The views of a scene show one set of named points, each view turned or mirrored, and shifted as a whole, with a little noise and some points left out.

Scene 1
View 1
k_665: [ 11 -20 -18 -15   4  13  19   3  -3 -17  -6   8   7  -4 -10  14  13  17
 -19  10 -27  -2 -11 -21   1  -8  23  -5  46   6 -16  13 -15]
k_431: [-12 -11  -1 -26  -6   6   6  20   8 -18   6  -2  31  -8 -12 -12   3  15
 -18 -18 -24 -12  -8 -25 -21  -7   6   6  31   5  -5  -7 -23]
k_797: [-56  13  15 -13 -17 -23  -9  31  25 -26  13   4   7   0 -15 -34   4  28
  26 -58   4 -10  14 -28 -14   0   0   8  13 -27  12 -57 -38]
k_462: [  6 -21 -21  -8   8  -4  17  -4  10  -8  -6  27   0  -3 -15  12   3  14
 -12   2 -23   4  -3 -26   0   3  13   5  47  -2 -16  11 -16]
k_46: [ 12 -19 -20 -12  11  16  20   5  -8 -19  -4   9   6  -6 -11  19  12  11
 -18  15 -28   0  -7 -25   7   0  23  -3  48   8 -21  20 -11]
k_895: [ 22 -22 -22  -8   9  16  22  -4 -11 -10  -7  24   0  -3 -16  31  13  16
 -21  23 -32   4  -8 -22  10  -2  28  -4  51   5 -25  25  -6]
k_551: [ -9  -8  -2 -16  -7  19  12  15  -7 -15   1   6  17  -3 -19  12   6  21
  -9  -6 -24  -4  -6 -21  -5  -6  23  -3  38  -1 -10  -4 -10]
k_25: [-44  28  26 -10 -22  44   4  46 -34 -17  16  -4  11   3 -37  27   9  31
  20 -25  -9  -5   7 -23   7  -8  38 -10  23 -21  -3 -37  11]
k_491: [-14   3 -11 -10  16   0   1  28   2 -32   6  -3   8 -11  -4  -9   9   3
  -1  -8 -12   0   6 -36   7  15   7   6  40   5 -16   2 -23]
k_705: [-18  13   5  -9  -4  37   9  35 -32 -26   9  -6   9  -3 -23  26  17  19
   6   2 -16  -2   0 -25  15  -5  34 -14  36  -3 -14  -8   2]
k_706: [-10 -18 -10 -20   0 -13   9   8  22 -17   1   7  19  -6 -10 -16   2  17
 -13 -18 -21  -7  -4 -26 -18  -2   3   9  35  -1  -5  -8 -31]
k_523: [-15  10 -15  -3   6   6   0  25 -14 -46   3  -8 -21   0   2   2  38  21
  24   9  -8   1   6 -26  30   0  25 -23  37  -5 -15  -7 -29]
k_73: [-17   4 -12  -4   7  -7   0  21  -1 -33   4   4 -11  -1  -3  -4  21  15
  19  -3  -8   2   7 -30  16   8  15  -5  37  -7 -13  -9 -28]
k_117: [ 10 -21 -18 -28   1  12  11   8  -2 -31  -2 -12  21  -6   0  -3  24  17
 -21  14 -34 -12 -16 -17  -8 -19  20 -13  42  13 -14  10 -29]
k_443: [-23   7  13 -31 -16  35   0  42 -17 -31  16 -29  50  -9 -13  -4  10  17
 -14 -16 -26 -22  -9 -24 -18 -15  21   1  29   8  -2 -21  -9]
k_595: [  7 -20 -16 -17   5  14  17   8  -2 -14  -1   9  16  -5 -15  13   6  12
 -22   8 -29  -2  -6 -26  -2  -1  17   2  47   8 -21  14 -11]
k_316: [ -6  -2  -3  -1   4  13  17  10 -10  -2   0  28  -4   0 -31  31  -2  14
  -3  -8 -16   7   4 -26  11  10  24   2  40 -10 -17   0   3]
View 2
k_523: [ -3 -40  32  17  18   0  -6  28   2  -6   4   6 -18  -4  -3 -10 -17  54
  -1  14 -13 -12   8 -33  -9  -4  30  -7  26  31  15   1 -32]
k_491: [  1 -17  24   5  20  -2  -6  24  25 -13   2   3  10  -8  -2  -2 -13  36
  -5  -4  -6 -17  22 -14  -1   1  17 -15   7   1   0  23 -15]
k_462: [-11 -22  12   5  19 -22   7  11  13  -8  -4   1  14   6  14   8  -4  23
   2  -2   2  -4  20   0  -6 -15 -19   0  14   8  17  11   1]
k_895: [-25 -30  20  23  13 -16  17  -7   9  -9  -1   5  15  14  38   4 -10  23
  -8   6  -8  11   6  -2  -1 -17 -33   5  12  26  29   8  -7]
k_25: [-31   3   7  46   9 -31 -24  35  15  -9  21  38  14 -14 -13 -12  31  46
  -8   2 -27  18  46 -39 -16   4  45 -39  38  18  41 -12  -8]
k_797: [  8   2 -14 -17  37 -33 -28  58  16  -9   7  -9  -8 -18 -70  11  10  35
  27  -2   8 -28  59 -21 -26 -12  56 -29  29 -12  -6   5 -10]
k_316: [-32 -10   3  24  20 -22   8   5  12 -16  12   0  27  15  -2  -1   0  19
  -1  11 -14   5  20 -16 -10 -15  -3 -14  16  10  30   0 -12]
k_117: [  5 -36  31   8   6 -19  -6  22  17   2 -13  19  -8 -14  38   9   2  43
  -7 -12   4   1  27   3  -2  -9 -15   4  23  24  14  17   8]
k_73: [ -6 -25  19   6  25 -11  -5  27   5  -8   6  -5 -10  -3 -19  -2 -11  43
   6  11  -7 -14  20 -26 -15 -10  28 -11  26  18   8   1 -27]
k_443: [ -3  -5  17  22   5 -29 -33  42  29  -2   4  40   8 -30  12   0  29  46
 -10 -23  -7   6  54 -12  -5   8  24 -28  25   5  18  17  15]
k_595: [-14 -23  16  13  14 -20   4   7  20  -9  -2   9  17   0  27   5  -1  25
  -6  -6  -2   4  20   2  -5 -10 -20  -3  12  12  21  15   1]
k_46: [-15 -29  22  18  13 -13   8   2  15 -10  -2   7  15   3  32   3  -8  30
  -8   0  -5   2  13  -3  -2 -11 -22   1  12  19  23  15  -6]
k_705: [-25 -17  20  40  11 -14 -11  20  14  -9  14  25  11  -5   8 -11  10  46
 -12   6 -22  11  24 -30 -10   2  25 -24  26  22  36  -1 -12]
k_706: [  3 -14   1 -11  24 -28  -6  28  23  -6  -7  -5   6  -7  -3  16  -1  26
   9 -12  13 -13  38   2 -11 -13  -3  -6  14  -4   0  20   5]
View 3
k_551: [  0   3  12  -8  -2  -3  -9 -24 -13   8 -12  13   4   0  28  -6  -4 -11
  -4  21  -8  -9   7  -3  19  14   8  -6   7  10  -1  24 -14]
k_316: [  7   4  10 -22   1   6   4 -31  -8  -2 -17   3  -4  -7  25   2 -18   1
   2   6  -9 -11  14 -27  27  25  13  -3   2  10  -6  21  10]
k_443: [-16  29  11   9   3 -18 -16 -24 -22  16 -19  20  18  17  17  -8  17 -38
 -15  46   4  -2 -16  13  26 -15  -8 -17   6  12  -9  23 -21]
k_706: [ -4  -4  28 -30 -23  -8 -11 -24 -10  14 -10  17  -3  19  34  -6  -7  -5
 -30  19   5  -1  -5  19  24  12  15   3 -12  14  24  41 -13]
k_117: [  4 -17  20  12  -2   3 -22 -20  -1  12  13  28  -4  10  32 -17  13  -6
 -16  26  -5 -13  -4  16  -2   4  14   0   8  -1  15  21 -42]
k_665: [  7 -16  19  -5   2  10 -12 -22  -2   2  10  19  -7  -2  35  -8   0   6
  -8  13 -11 -14   7  -2   6  19  17   4   6   4   9  20 -23]
k_462: [  4 -14  23 -19  -7   8 -11 -23  -3   5   2  16  -9   1  36  -6  -5   7
 -14  11  -9 -12   7   2  15  20  18   5  -3   6  13  27 -18]
k_595: [  2 -10  25 -10   3  14 -18 -23  -4   0   7  19  -5   0  36  -3   7   7
  -9  14  -9 -14   3  -1  17  16  16   1   5   7   4  20 -16]
k_431: [-12   6  26 -13 -11  -9 -18 -25 -14  13  -8  20   4  16  29  -4   3 -10
 -23  26   4  -4  -9  20  26   4   7  -7  -5  15  11  30 -17]
k_46: [  8 -15  18  -3   8  16 -10 -26   1  -2   9  19 -11  -6  31  -3   5  12
  -5  12 -12 -19   6  -9   9  17  17   1   7   0   5  16 -17]
k_73: [ 17  -9   0  -7 -12   4  23 -35   4  11 -22  10 -23  11   7  -6 -16  -5
 -13  20   9  -9  -5  -4  13  10  15  -9 -18 -15  21  33  -7]
k_705: [  9  14  -7  12  14  -2   8 -30  -8   6 -25   9   1  -5   9  -5  -2 -22
   8  28  -5 -13   2 -25  18   3   1 -20   8  -6 -14  16  -9]
k_895: [ 12 -27  21  -2  16  30 -15 -22   6 -11  23  21 -14 -17  40  -3   3  24
   6   1 -24 -27  18 -21   2  26  24   4  14   1  -1  11 -18]
k_523: [ 27  -9 -16  15  -4   6  28 -32   9  15 -22  14 -26   9  -1 -12 -16 -13
  -4  26   7 -11  -3 -13  -3   3  13 -13 -10 -26  18  28 -20]
View 4
k_705: [ -1   7   7  16  -4   0   3   2  29  15 -38   1  -7 -13   2  -6  10  -8
   8  26  16 -13 -28 -21   7 -24 -32 -10  34 -11  -5   5 -15]
k_523: [  0   8  16  18  15  11 -14  -6   3  25  10  -7 -27  -2  -5 -24  25  -2
  -7  27   3 -23  -3 -17  11 -26 -40  -7  35   2   3  -6 -17]
k_895: [ -9  -5  -7  16  -1   8  -7   2  12  12 -22  -8  31   2 -19  -4 -27  27
 -27  20   1  -3  -5  -4  -6 -40  -6   1   4 -17   5  11 -27]
k_73: [  5  10  13  15  21  -8 -20   0   2  10   9  -3 -19  -7   5 -12   9   3
  -9  13 -16 -19  -9 -15   3 -25 -43   3  29   5   3  -5 -18]
k_462: [ -1   2  -6  11  19  -5 -12   4  10  -4 -11  -3  21   0  -7  -3 -22  14
 -24  12 -17  -6 -19  -9 -14 -37 -19  15   8  -2   1  -8 -20]
k_706: [  0   8  -6   6  38 -20 -22   8   3 -24   6   1  16  -1   9  -5 -21   6
 -17   4 -42  -7 -32 -13 -20 -38 -30  33  10  14   2 -26 -17]
k_117: [-11  13 -12   3  27  22  -4   1  18   8 -13 -22  25  -1 -25 -15   1   7
 -26  17  -2 -15 -28 -10 -25 -39 -21  24  16  -3  -3 -27  -6]
k_595: [ -4   4  -9  10  11   0 -10   3  16   4 -24 -11  26  -4 -10   1 -19  16
 -22   9  -8  -9 -20  -6 -20 -36 -15  15  12  -8  -1  -4 -15]
k_25: [ -4   5  16  16  -8 -22   6   8  42  -3 -49  22 -23 -14  29  -4  17 -31
  36  34  11  -7 -48 -32  16 -18 -43 -17  48  -7 -10  -5 -15]
k_797: [  8  17  18   6  43 -45 -23   9   8 -35  14  22 -36 -13  46 -11  11 -33
  23   8 -50 -16 -51 -31   6 -23 -66  23  41  32  -3 -37 -13]
k_443: [ -1  22  -8   5  19  -3   8   7  38  -1 -43 -10   6 -20   7   1  18 -22
   8   9   4 -23 -67 -30 -23 -27 -39  24  39   2 -15 -28   9]
k_551: [ -4   3  -2  10   9  -5  -4   5  23  -2 -28  -2  14  -5   2  -5  -7   0
  -6  16  -8  -7 -33 -15  -9 -34 -25   9  19  -7  -2  -9 -15]
k_46: [ -3   1  -8  14  10   8  -9   3  11  12 -19 -12  24  -3 -16  -2 -15  21
 -26  13  -1 -10 -11  -5 -15 -37 -16   7  10 -13   0   4 -18]
k_491: [ 15  17   1  14  22  -9 -16   3   4  14  -4 -12  -8 -16   5   3   3   6
 -15  -4 -13 -28 -15 -12 -12 -24 -37  14  27   6  -3  -2  -8]
k_665: [ -7   3  -8  10  13   6  -7   3  13   6 -17 -11  25  -2 -15  -7 -15  16
 -23  19  -5  -6 -15  -6 -14 -38 -15  10  10  -8   3  -5 -17]
k_431: [  1  14 -10   5  29 -10  -7   8  18 -12 -22  -6  15 -13   3   0  -5  -3
  -9   2 -21 -15 -46 -19 -27 -35 -32  28  22   6  -6 -26  -4]

Which points are out of place in each view (at most two, in the order of its rows)? Write - if all are in place.
view 1: k_462
view 2: k_25, k_73
view 3: k_895
view 4: k_706
